A landscape with many valleys, sampled at points; each row gives a point and its height.
From any point a ball takes the steepest step (drop divided by distance) to one of its 2 nearest points. It stops when none of these is lower. Distance is the straight distance between rows; heights are no part of it.
<1000>: -3 13 -2 9 -1 7 13 -1 5 2 9 -7 8 8 -4 2 4 17 7 -5 -8  (h 368)
<484>: 13 11 -12 10 4 9 12 -6 -7 2 6 2 10 12 11 -8 1 3 2 -2 -9  (h 132)
<767>: 8 2 8 -1 4 12 -6 6 1 16 3 -3 7 12 -2 13 2 -14 1 10 21  (h 330)
<473>: 1 0 -4 -6 0 -10 6 3 -3 -8 -2 4 -4 -5 3 1 5 16 -1 -5 -13  (h 317)
<80>: 0 9 -11 16 -4 10 4 -20 -2 3 -4 6 9 0 6 -15 -12 -12 6 5 11  (h 189)
<487>: -9 -1 9 -7 -4 -13 -7 13 -1 -11 -3 -10 -12 -8 -13 6 11 1 -4 -2 -10  (h 352)
<726>: 10 -7 -21 -5 5 -3 2 -4 -12 -5 0 10 -6 0 19 -11 -2 2 -7 -10 -14  (h 271)
<577>: 21 0 15 5 13 -7 3 10 -13 -4 7 -4 -5 5 13 9 8 -13 -8 1 5  (h 319)
<90>: -6 2 2 -7 -4 13 -9 9 8 13 -4 -5 8 6 -13 9 -2 -8 1 5 13  (h 386)
<456>: -12 9 -2 4 -2 13 16 1 12 7 9 -2 9 10 -7 0 2 22 11 -6 -14  (h 335)
<143>: -9 9 6 4 -7 9 -2 0 8 7 -1 -7 8 2 -15 2 -1 -4 2 9 6  (h 412)
<160>: 1 -2 4 -11 3 19 -13 11 5 18 0 -6 8 11 -8 11 0 -16 1 6 21  (h 361)
<126>: -11 8 -15 7 -3 20 -3 -11 6 12 4 -1 13 12 -6 -16 -8 -16 10 6 5  (h 92)
<482>: 11 -3 -9 -12 4 -6 -11 5 -14 -6 -2 2 -14 0 4 -4 3 -15 -13 4 -1  (h 164)
<769>: 2 -15 -17 -10 1 -5 -4 -1 -6 -2 -6 13 -8 -5 13 -8 -8 4 -3 -6 -5  (h 323)
<547>: 19 8 6 1 6 -2 -2 4 -12 -5 4 -8 -5 6 9 3 8 -16 -10 5 5  (h 291)
<1024>: -7 10 -2 5 -12 -1 -13 -12 -5 -12 -10 1 -4 -14 -10 -13 -9 -21 -5 10 5  (h 351)
<931>: -11 16 7 3 -4 9 -5 7 0 5 10 -20 1 10 -15 -1 6 -16 1 12 3  (h 144)
<268>: -7 -17 -10 -3 -1 -14 7 -13 1 -12 -5 13 -2 -13 12 -8 -5 17 3 -11 -14  (h 282)
<916>: 14 1 -13 -3 4 -1 1 -3 -12 -7 -3 8 -3 -1 10 -9 -2 -3 -8 -1 -7  (h 231)
<632>: -6 0 8 0 -4 -13 -1 2 -1 -14 -5 -2 -9 -11 -10 0 6 6 -2 2 -12  (h 384)
<93>: -22 1 -4 0 -4 9 15 1 18 6 6 -3 12 2 -8 -1 4 27 11 -9 -16  (h 294)
<791>: 20 7 -5 1 7 -2 2 1 -13 -11 1 3 -8 3 11 -5 3 -11 -7 4 -4  (h 262)
<749>: -4 -13 19 -8 9 -5 -8 27 1 3 9 -11 -5 0 -4 14 12 -5 -5 -5 4  (h 284)
<1042>: -11 -9 -3 -6 -5 -11 4 4 8 -3 -2 6 -1 -10 -6 3 4 26 4 -12 -16  (h 431)
<500>: 15 0 -4 1 -1 1 -5 -5 -4 0 -8 9 -3 -1 6 3 -6 -9 -6 7 11  (h 239)
<314>: 6 6 4 -2 3 -17 -2 3 -13 -17 1 -5 -15 -8 0 -6 10 -3 -9 1 -13  (h 639)
<986>: 14 1 1 -3 5 7 -6 4 1 7 -4 2 2 6 4 8 -2 -11 -2 6 17  (h 290)
<957>: -5 1 15 -5 5 10 -3 23 0 11 10 -17 2 13 -4 6 12 -4 -5 -1 6  (h 213)
<736>: 21 -5 19 0 14 -11 3 10 -5 -3 4 3 -6 3 12 17 9 1 -6 -1 7  (h 360)
<152>: 0 9 -15 9 -2 16 -2 -12 -3 10 0 3 10 7 1 -12 -12 -20 3 7 10  (h 137)
<617>: 10 4 -12 -7 4 15 -6 7 -5 11 3 -3 6 14 1 -5 -3 -12 -1 2 5  (h 157)
<637>: 17 -9 16 -1 2 -12 6 -3 7 -2 -8 14 -5 -8 0 18 -5 7 4 3 11  (h 512)
<992>: 19 7 20 9 5 -2 3 -2 -5 -1 1 0 0 3 5 13 2 -9 -1 10 16  (h 195)
<932>: 10 12 11 13 -2 0 0 -6 -2 -1 0 -2 6 2 -5 7 -1 -11 1 11 15  (h 97)
<687>: 4 3 0 -8 6 5 -6 16 -7 0 8 -12 -6 9 2 -1 12 -7 -8 1 -5  (h 248)
<400>: 11 5 0 6 1 7 8 -10 4 7 -1 8 14 4 2 6 -8 6 5 2 10  (h 249)
<1076>: -16 -5 -12 4 -8 -1 0 -11 0 -11 -6 5 4 -9 3 -15 -6 -2 -1 -3 -5  (h 460)
<18>: 8 6 14 5 7 -13 1 9 -14 -13 8 -9 -11 0 6 -1 12 -3 -9 0 -7  (h 629)
<538>: 1 23 -6 12 -1 8 -1 -7 -9 1 9 -11 4 11 -6 -13 1 -19 0 13 -2  (h 85)
<356>: 1 -1 -5 15 -6 2 12 -18 4 -1 -4 8 11 -9 7 -7 -9 9 6 -1 3  (h 334)
<573>: -6 -8 15 -8 5 -9 -9 20 -1 -4 1 -14 -12 -1 -6 9 14 -2 -5 -2 0  (h 316)
<561>: 15 -2 25 7 4 -6 2 4 -1 0 -1 0 -1 2 4 18 3 -2 -3 2 15  (h 268)
<719>: -11 -7 17 -7 7 6 -9 31 -1 6 12 -20 -3 7 -7 8 14 -7 -8 -6 0  (h 247)
<649>: -15 -23 -5 -1 -9 -6 1 -12 12 -3 -10 12 4 -15 7 -4 -8 21 7 -11 0  (h 306)
<234>: -6 -1 -2 1 -6 -3 -2 -4 -2 -10 -7 2 -3 -10 -8 -8 -3 -2 -2 0 -7  (h 423)
<867>: 10 -9 7 -1 -2 -2 2 0 13 8 -7 10 3 -2 -1 18 -2 10 5 -2 14  (h 457)
<244>: 2 21 8 15 0 5 13 -3 5 6 14 -10 10 14 -5 3 7 11 7 2 -1  (h 367)
<395>: 1 -3 -7 -7 1 3 -1 9 -2 0 1 3 -1 4 3 1 5 8 -3 -6 -10  (h 257)
<516>: 4 4 14 3 6 5 8 14 5 6 12 -9 4 11 3 13 8 9 -1 -6 4  (h 381)
<897>: -2 -3 -15 -8 -4 7 -8 0 -1 0 -8 3 -1 -3 -2 -6 -2 -12 -5 4 3  (h 242)
<232>: -25 -9 -13 1 -9 10 -4 -15 8 -3 -4 3 4 -8 4 -19 -8 -5 0 0 -3  (h 490)
<459>: 9 -10 14 -9 14 -25 0 11 -7 -4 6 -1 -15 -7 8 18 5 15 -3 -6 -9  (h 594)
<111>: 11 -5 17 -3 16 -23 2 15 -9 -10 10 -5 -19 -3 11 10 14 8 -6 -6 -10  (h 608)
<947>: -23 -12 -5 0 -13 7 -7 -8 12 1 -14 7 7 -16 -8 -7 -13 -3 4 0 11  (h 549)
<450>: -2 -16 -5 -15 0 -27 -4 -3 -7 -9 -5 5 -17 -14 1 1 -2 13 2 -9 -18  (h 413)
<185>: 8 5 -14 3 3 4 7 -6 -6 -2 1 6 4 3 7 -6 -3 1 1 -2 -7  (h 183)
<983>: -4 -6 1 -2 -3 2 6 4 11 7 -2 6 7 -1 -3 8 -2 25 6 -10 -3  (h 67)
<16>: -29 0 -9 3 -9 16 7 -7 10 -1 3 -2 8 1 -4 -16 1 8 8 -5 -18  (h 171)
<495>: -3 6 -8 16 -2 11 11 -20 1 2 0 5 16 1 7 -10 -9 1 7 -2 3  (h 256)
<135>: -8 -14 -10 7 -4 -6 8 -17 7 -8 -6 13 4 -16 16 -10 -6 17 2 -12 -2  (h 80)
<1015>: -30 2 -12 4 -7 18 3 -11 8 5 6 -6 8 3 -5 -19 -4 -3 10 1 -6  (h 106)
<985>: -2 -14 0 -21 9 -8 -7 15 1 6 0 -1 -10 0 -2 14 8 9 -1 -8 -4  (h 494)
<1056>: 1 23 -5 10 3 7 9 -3 -6 1 11 -11 3 14 -2 -10 7 -4 2 6 -8  (h 39)
<236>: 8 20 -5 7 5 11 13 2 -6 4 14 -9 6 18 4 -6 7 6 1 0 -11  (h 81)
<965>: 3 18 7 14 -6 5 -1 -12 0 2 -5 -2 5 -1 -11 -2 -5 -17 5 15 14  (h 175)
<673>: 1 -19 0 -22 5 -18 -11 10 -2 4 -5 3 -15 -5 0 13 -1 5 -1 -8 -3  (h 475)
<1021>: 2 -1 -2 -9 6 -7 -11 13 -12 -5 2 -8 -13 1 1 -3 11 -12 -13 3 -8  (h 209)
<421>: 14 -2 -7 -5 -2 -8 -10 -4 -12 -14 -9 5 -14 -7 4 -10 -5 -20 -10 7 1  (h 112)
<338>: 13 16 -1 15 3 6 12 -12 1 7 3 1 14 14 4 6 -6 4 10 4 10  (h 302)
<176>: -1 -13 -14 -9 -3 -5 -10 0 -5 -2 -12 9 -11 -6 4 -7 -8 -10 -8 -2 3  (h 295)
<535>: -8 -12 1 1 -7 -3 4 -5 13 3 -9 14 6 -10 1 5 -6 22 10 -10 -1  (h 241)
<88>: -2 -24 -9 -21 4 -21 -8 3 -3 1 -3 7 -17 -15 1 8 -7 11 2 -13 -11  (h 448)
<565>: 9 2 18 3 3 2 5 7 5 8 2 -4 5 4 -1 16 5 4 0 0 12  (h 337)
<334>: -2 -12 -5 -4 -6 -4 -11 -6 -2 -8 -15 11 -9 -11 -5 -5 -10 -11 -3 1 5  (h 338)
<1069>: 0 -7 -3 11 -8 -7 11 -21 3 -10 -7 12 3 -13 13 -9 -8 11 2 -6 1  (h 264)
<183>: 3 23 8 20 -2 4 11 -12 5 9 8 -4 16 10 -7 1 1 6 11 6 7  (h 341)
<682>: 1 5 -5 -6 5 8 1 10 0 6 5 -4 1 11 -1 1 4 4 -3 0 -4  (h 211)
<438>: -10 9 14 -1 2 14 -6 16 3 10 9 -22 3 15 -11 4 10 -14 0 7 5  (h 177)
<685>: -8 5 -11 5 -9 2 -7 -14 -5 -12 -7 1 1 -11 -1 -20 -8 -21 -6 9 0  (h 377)
<964>: 3 -3 -20 -9 1 14 -11 4 -5 5 -4 1 2 5 2 -10 -5 -17 -7 3 0  (h 201)
<539>: -36 -14 -9 -4 -14 9 -10 -14 14 -2 -7 1 6 -15 -3 -13 -11 0 2 -5 4  (h 520)
<153>: 8 1 18 4 8 -14 6 15 -7 -8 11 -9 -10 -3 5 7 15 5 -9 -4 -9  (h 619)
<1006>: 13 1 -12 -2 3 16 -1 -3 -3 11 -2 6 9 11 8 -3 -7 -5 0 1 8  (h 109)
<605>: 16 -14 9 -13 10 -23 3 5 0 0 1 8 -13 -4 6 18 0 14 0 -6 -4  (h 577)
<141>: -8 -12 5 -21 4 -2 -6 24 6 12 4 -6 -7 2 -7 18 13 19 -1 -12 -6  (h 513)
<365>: 0 6 5 8 -12 4 -9 -11 3 0 -10 3 5 -9 -12 -2 -11 -16 2 11 18  (h 238)
<1028>: -4 -3 1 2 -11 0 -12 -9 1 -6 -12 8 -3 -15 -8 -6 -11 -16 -3 5 11  (h 304)
<342>: -1 -7 3 -5 0 -21 6 4 5 -8 -1 6 -9 -11 -3 5 5 27 4 -10 -17  (h 382)
<1049>: 15 3 -8 5 2 13 2 -8 3 14 -3 6 13 11 4 8 -11 -3 6 2 16  (h 178)
<743>: -20 8 -13 4 -1 17 2 -8 7 11 6 -8 8 15 -7 -21 -4 -12 11 5 -7  (h 52)
<694>: 20 -8 13 -1 6 -17 8 -4 3 -2 -1 13 -8 -3 10 15 -4 15 1 -2 2  (h 548)
<859>: 5 -1 18 3 2 3 3 3 14 9 -3 4 11 2 -3 22 2 12 6 0 16  (h 396)
<49>: 12 -2 4 -2 -1 -11 -2 -3 -9 -9 -7 7 -11 -7 4 -2 -2 -11 -7 7 7  (h 173)
<1027>: -10 -18 -9 -7 -5 -21 -3 -8 -4 -13 -7 8 -9 -18 4 -9 -6 12 2 -11 -15  (h 364)
<157>: -9 25 2 7 -3 10 -3 -1 -1 2 12 -18 2 13 -14 -11 4 -20 2 13 1  (h 117)
<1061>: -24 -4 -10 -3 -6 9 8 1 10 -1 3 -1 7 1 -6 -8 3 18 5 -7 -21  (h 233)
<424>: -12 14 10 12 -12 2 6 -6 10 -1 -1 -6 6 -5 -16 2 -1 6 5 8 2  (h 439)

Where does a ball stop that starts at each point below?
<985>: <135>
<539>: <1056>
<573>: <1056>
<1000>: <743>
<947>: <1056>
<90>: <421>
<356>: <743>
<244>: <1006>
<424>: <1006>
<141>: <1056>

Call two points neighbours if one is among the 2 nearest of the other. Go from one point of each pair to the other, from neighbour to neighbour, staying as low as possible. Name the highest point that can't be avoided.
<1028> / <176>: <334>
<932> / <135>: <1000>
<421> / <176>: <1042>
<135> / <983>: <649>
<1056> / <1006>: <769>
<743> / <135>: <356>
<421> / <682>: <687>
